A landscape with many peaks, sampled at points; each row gives a point and its height.
From any point a climber steps to the highest of the 2 points nearest to it. It stops when none of these is higher. Distance is the straight distance between rows; heights are no part of it.
bofe: [ 37  20  -3 -35  -2  -4 -26  16 -14  15  15  47   8 -21  -9  11  17 -51
  16  -8 -51]  (h 3.47)
vib: [-16   3   4  -3  -9  25 -12 -15   6  35 -30 -16  28 -26  23 -14 -14  33
  -6 -21 -14]  (h 1.12)
ribog: [ 15 -35   3  -7  -6 -27  48  43  -5  16  10  63 -31  23 -27   2  53  12
  10  -1  32]  (h 6.44)
kog: [ 27  -5 -20  18  19 -21  -8 -24   8 -38  45   0  20  42  50  -6 -17 -28
  12 -21  13]  (h 5.87)
suvev: [ -7   8 -31  11  24  12  30  -2 -18  -9  33  -5 -33  57  50 -44 -62  15
  10   4  -1]  (h 2.62)
Zesur: [ 28 -21 -10 -12  -9 -23  37  51 -24  26  28  58 -12  22 -23   9  48  21
  33  -2  -8]  (h 6.02)
Duzuz: [  8  25   2  44  41  28 -35 -23  53  16 -56 -18  20   6  21  -1 -56  13
   8  48  10]  (h 6.48)
zere: [-41 -18  -3  28 -12   8  41   0 -31 -17  18 -34 -39  41  -3 -22  12  32
 -22  -7   7]  (h 6.90)
gove: [-25  -6  22 -32 -50  23  27  11 -36  15 -44   6 -57 -22 -56   1  41  26
 -42   5 -21]  (h 6.14)
zevup: [ 20  22 -27   0  37  15  29  24 -30   1   6 -22 -26  43  42 -24 -29  16
   0  -7 -15]  (h 2.79)
Sifo: [ 17  18  22 -12   0   7  12   9   4  40 -28  -4  10 -25  44  -9 -19   8
  13 -12 -25]  (h 1.36)
tade: [ 10  25  23  22  40  43 -20  -8  29   8 -54 -26  -3 -39  23   7 -47   1
  15  53  -2]  (h 5.65)
Dal: [-13  21  24 -28  -8  -7 -57 -23  48  33  -3 -24  46 -41  -1  15  16 -25
  17 -27  -7]  (h 4.93)
zusu: [ 19  16 -22 -24  25   4  26  12 -31  26  -3   2 -17   5  23 -15  -5  24
 -18 -10 -24]  (h 2.65)
Keke: [-16   3  15  -9 -20  24   6   4 -41  -5 -30 -27 -36 -20 -31  -3  15  32
 -37  -8 -17]  (h 5.72)
buge: [ 20 -16 -11 -22  16 -13 -64 -40  26 -14  13 -25  47  12 -15  20   2 -24
  -9 -16   2]  (h 0.45)
gid: [-28 -20  12   2 -12  14  51  -8 -26 -30  16 -45 -31  38   0 -45 -23  42
  -8   0 -25]  (h 7.60)
Miro: [  3  -3  18  44  30  16  16   8  -5 -15   3 -20  -5  22  39 -21 -33  -3
  -2 -14  11]  (h 3.89)
Mari: [-19 -15   8   1 -26  10  47  38 -43  42 -22   9 -22  19  -2  -6  35  45
   8 -10  -2]  (h 2.68)
Vevu: [-39 -43  19 -32 -36  -2 -28 -18   8  -2 -18   7  14 -41 -56  10  29  16
 -48   6  16]  (h 2.80)
Zep: [  5   2   6  -5   8  30  -8 -37  11 -45  13 -37   5 -19 -30 -33 -41  36
 -10  36 -25]  (h 5.60)
lag: [-19 -24 -24   6 -19  -9  46  -1 -35 -34  54  31 -25  59   6 -24  -9  18
  -3 -10   9]  (h 2.24)
tabit: [ 20  47  16   9  27  36  -9 -39  29 -19 -59 -36 -23 -28  -7 -11 -62  34
   0  65 -46]  (h 3.99)
rov: [-28 -16 -26  23 -19 -45  21  16  34 -11  32  20 -13  42 -14  32  36 -28
   8 -26  56]  (h 4.32)
romo: [-45 -33  -5  27  -5  10  -6 -20 -19 -32  10 -44  -7  22 -23  -9  -6  39
 -20  -4  16]  (h 6.28)
lotu: [-19 -14   9  -7 -31 -61  20  26  25   8   6  24  14  -6 -11  29  67 -18
  39 -14  31]  (h 5.50)
gupok: [  9  12  23 -24 -19 -24 -29  22  24  10  11  15  31 -31 -18  21  60 -60
  48  -6 -24]  (h 4.48)
nuzof: [ 38  26 -14 -11  37   8  23  -6 -12  -4 -17 -19 -19  20  50 -26 -48  21
   2  43 -15]  (h 3.04)
kesup: [ 28  43 -16   0  37  20  -9  14   4  16   2  16  10 -45  19   2 -22 -13
  21  -8 -25]  (h 1.57)
dobun: [-52 -47 -20   9 -36  -6  38  14 -12  14  -1  14 -49  39  -6  12  11  31
 -26 -12  51]  (h 3.07)
befus: [ 50  33  12  -5  28  12   3  29   2  44  -5   4   0   8  42  -6   0 -47
  32  -8 -27]  (h 1.88)
fifek: [ 13   1  15  28  19  36  37  28 -13  51 -21  -3 -14  10  41 -25   7  15
  22 -31 -15]  (h 2.26)
lipe: [ 13  -5 -17   9  30  15 -30 -23   9 -26  20  -2  41  -4   9 -19 -32 -16
   3  15 -12]  (h 4.38)
zov: [  1 -38 -15  16  10 -15 -23 -34   0 -61  66   7  15  49  13  -5 -11 -30
   7  -5  26]  (h 6.45)
pilen: [ 15  24  20 -13  26  -1 -63 -27  56  15  -7 -28  50 -33  15  20  -9 -23
  19   0   7]  (h 5.51)
ket: [  4  37   6 -16  18  18 -26 -26   1 -20 -24 -28  -5 -47 -23 -12 -49  29
  -9  42 -46]  (h 4.65)
Gis: [-18 -13   2   3   3  22  20 -33  -8 -37  15 -36  -8  24   3 -46 -39  32
  -3  29 -23]  (h 6.70)
seg: [ 11 -35   2 -12 -28 -13  53  51 -17  25 -24  50 -50   7 -53  21  48  17
   0  17  12]  (h 6.80)
Tasep: [-11  39  33  -8 -12  23 -39  18  -9  25 -35  12   0 -65  -6   2 -25 -10
   1  -3 -49]  (h 4.23)
dava: [ -3 -24   7  16 -12   1  -6  -5   3 -14   7  -8  17  -1 -17  -1  14  -8
 -14 -14   6]  (h 3.28)
tof: [  2 -14 -23 -17  -8 -25 -43 -27  43 -13  24  -3  50  14 -19  20  36 -37
   9 -21  16]  (h 0.65)
letel: [  8  54  33  -4   8  27 -45  15   3  -5 -45  -4 -17 -75 -22  24 -65   5
   4  12 -48]  (h 4.59)
dile: [-11 -35  18 -47 -35 -11  15  -2  -9  11 -11  37   6 -26 -35  -4  39   1
 -39  13   8]  (h 3.33)
Liror: [ -5  -9   2  -2   2 -32   5  -6  -2 -13  45   0  -6  41  59 -17 -26 -26
   1 -33  23]  (h 5.39)
Zulo: [-28 -10 -18   5  11  17  23  -1 -32 -39  63  -4 -28  45  26 -34 -35  15
  -7  -2  13]  (h 2.44)
nedir: [  7   9  -1  -8 -24 -47   2  -1  10   3  19  16  27 -34  -9  26  61 -32
  33 -14   2]  (h 4.94)
gep: [-27 -12 -25   4  -3 -36   4   2  -5 -10  56   7 -28  52  37   2  19 -29
   3 -36  43]  (h 5.01)
nati: [  9  10   3  42  26  -5  -6 -17  21 -10  -2 -25  25  13  52  -6 -43  -7
  19 -16  13]  (h 4.28)
Vog: [ -5  14 -12  10   7 -19 -36 -17  13  -5  21  -8  36 -35 -12  26  12  -1
  27  -8   5]  (h 2.00)
Seve: [ -6 -16  17  -6 -14  -8  13  -7 -28 -27   3   2   2 -21 -50  -3  11   7
 -12  18 -13]  (h 2.87)
ris: [  1  25   2 -11 -16  12 -36   2  10  19 -10  -1  26 -48 -19  -7  -1 -13
  -7 -11 -39]  (h 3.95)
bib: [ 24  13  -9  26   9  11 -22 -20  32   1  -8 -16  42 -16  13  -1 -35  -4
  11  -6 -15]  (h 4.80)
zubub: [ -9   3  13  -5 -11 -22 -22  -2 -15 -31  15   2  34 -59 -44  23  14  -1
   1  -6  -5]  (h 2.40)
Veki: [-17 -43 -23  30  -9 -28  28  14  15 -24  30  45 -10  36 -34  45  30 -34
   0  26  66]  (h 4.07)
norit: [ 10 -18 -20 -13 -19 -49  40  23  23  15  18  48  -4   9 -28  28  65 -19
  24   3  29]  (h 6.01)
denit: [  9  33  -1  13  33 -11  -4   2  11  -6  16 -18  39 -28  30  23  15  -3
  27 -25   5]  (h 1.72)
zeti: [  9  13  19  10   3  10  29  41 -45  32 -19  10 -15   0  13  -6  33  29
  19 -28 -19]  (h 2.49)
ven: [-51 -51  -5   3 -42 -25   5 -13   2 -16  -4   3 -33  57 -23   4   3   9
 -41  16  57]  (h 3.29)
Gugus: [-25  10   2   2   7   8  11 -20   5  19  18  -6  24 -23  32 -14 -16  30
  12 -28   9]  (h 1.24)
zudel: [  7  32   3 -45  -9 -15 -54   9  -5   0   7  25   9 -52 -14  20 -10 -32
  -4 -10 -48]  (h 3.68)
gibon: [  8  65   1   5  24  26 -17  11 -19  15 -52 -24 -27 -49  23   7 -24   6
 -18  14 -25]  (h 5.13)
sozu: [-23 -23 -19  18 -39 -26 -24 -17  29   3  13 -12  53  15 -28  24  31   1
  12 -23  32]  (h 0.96)
Lovu: [ -6 -46  17 -15 -30  -6  33   2   2 -14 -23  33 -13 -16 -51   8  29  13
 -37  18  36]  (h 3.61)
dega: [  2   0 -21  -2  17  37 -48 -38  16 -21  11 -19  33 -10 -12 -31 -48  16
 -17  24 -24]  (h 4.78)
Gugu: [ 38  55  24   2  38  28 -14 -28  30 -20 -55   6 -12 -41   1  -1 -73  23
 -24  59 -17]  (h 3.54)
velu: [-34 -44  -5  15 -39 -16  25 -12 -14 -18  36   8  -2  53  12 -21 -26  21
  -1  -8  27]  (h 1.99)
rivo: [ 12  27  -2  -1  11  28  -2  -7 -33   0 -38 -40 -12 -27  -5   1 -14  24
 -38   5 -32]  (h 5.36)
Nek: [ 18   7 -12 -40 -16 -10   1  14 -18  30  -5  16   1   5  -7  -6  33 -27
  -8 -13 -30]  (h 3.30)
Kuz: [ 22  30   1 -39   4   4 -14  19 -17  44 -30 -16  -6 -13  31   9  12 -36
 -21 -25 -33]  (h 3.18)
Pemev: [ 35 -10 -13   0  -6   0  23  34 -22  -9  28  34   0  15 -25  -7  34 -12
  25   4 -31]  (h 5.45)
Gug: [-42 -39  -3   2 -36 -53 -13 -22  45   6  14   0  26  31 -10  38  28  -4
   8  -3  69]  (h 1.33)
zore: [ -2 -18  21 -27 -49   2  29  49 -37  22 -45  39 -62 -15 -64  14  34  14
 -19  15  -8]  (h 6.49)
labi: [ 41  39  -1 -10  39  24  12 -20   7 -22 -27  -7 -18 -23  21  -9 -55   8
 -15  26 -19]  (h 3.27)
notul: [-32 -31  -9  -8 -35 -16  45  20  -8  39 -19  18 -35  28  -1   0  45  30
  -6  -9  41]  (h 2.90)
dil: [  4 -20  -6 -36 -12  -6  38   1 -16  20   6  13  -6  27  21 -25  17  17
 -29 -27  -8]  (h 2.48)
dedu: [ 20  -9 -25   3  13 -13  18  24 -11  -2  46  29  12  32   6  -2  45 -30
  30 -16   3]  (h 5.00)
fep: [  1  35 -17  26  26  38 -14 -17  43  33 -39 -21  10  15  41 -14 -38  -1
   0  26  -7]  (h 5.85)
Zatat: [-34 -51   3   5 -38 -50  19 -15  18   6  18  20   6  33  14  11  -3  10
   4 -21  46]  (h 1.68)
bipan: [ 48  53  -5  14  53  19   2  18  21  20 -14   5   1   1  41  -1 -27 -20
  17  24  -3]  (h 1.71)
veves: [ 22  34  10 -25   7  -6 -44   9  39  10  16  -4  30 -34   6  22  27 -68
  35  -4 -31]  (h 4.39)
fuf: [ 20   6  17  24  34  45   4  -5 -11   3 -27 -28  -3   0  10 -33 -37   4
   2  -4 -16]  (h 3.55)
boti: [  0  70  24   0  17  36 -40  20 -17  -4 -78 -12 -32 -56   8  21 -51   1
   0  36 -55]  (h 4.90)
falen: [  6 -50  -1  10 -14 -24  33   5   0 -18   2  36 -19  20 -36  19  33 -15
 -19  33  54]  (h 3.88)
tov: [  3 -24 -28  25 -10 -27  31  30 -12 -14  47  29 -15  51 -13  16  47 -20
  22 -23  32]  (h 4.64)
rak: [-17 -41 -12  -6 -22 -10  -4 -25   6  -8   0   1   9  31 -24   0  14  -5
 -34   6  47]  (h 3.57)
fem: [-30 -25 -22  30  -9  -2  -5 -17 -25 -53  41 -13  -9  37 -33   0  -6   8
 -25  18  23]  (h 6.46)
vafen: [ -9 -43 -34  17 -16 -34  -8 -25  -8 -59  51  19   4  45 -18  11   3 -12
   1   7  50]  (h 7.03)
bogod: [-13  -8  18  -9 -29  17 -22   0 -36  21 -30 -28  -1 -32 -15   3  33   2
 -27   3  -1]  (h 5.30)
Vudo: [ 10  -4   4  11   0   7  23  -1 -25 -23  14  -7  -6  14   4 -13  -5 -12
 -10 -17  -1]  (h 3.58)
siba: [-21   3  -8   7  14 -23  16 -10  15 -10  32   1  24 -20  34  10  15  -1
  19 -46  25]  (h 1.49)
bada: [ 17   6   1   8  22  12  23  31   0  40   8   3  -8  26  43 -15  20 -17
  19 -21  -1]  (h 2.05)
guva: [ 14  30  23  -9  31  20 -89 -13  44  18 -36 -37  34 -45  -9  20 -30  -2
   7  16 -14]  (h 6.18)
Kir: [  9  28  39  17  28  44 -53 -11  12  14 -45 -24  12 -43  -2   4 -20   4
   5  28 -18]  (h 5.49)

Where does a climber stop that starts at each point below?
falen -> seg
gupok -> seg
Seve -> bib
nuzof -> gid
befus -> rak
tof -> zevup

Call two points neighbours if one is among the 2 nearest of the other. Go from one point of each pair to the other, from neighbour to neighbour, staying as high as possible. Name the lowest point that can't be avoided.
seg and Duzuz -> veves
gid and vafen -> romo
rak and vafen -> dava
Duzuz and guva -> Kir
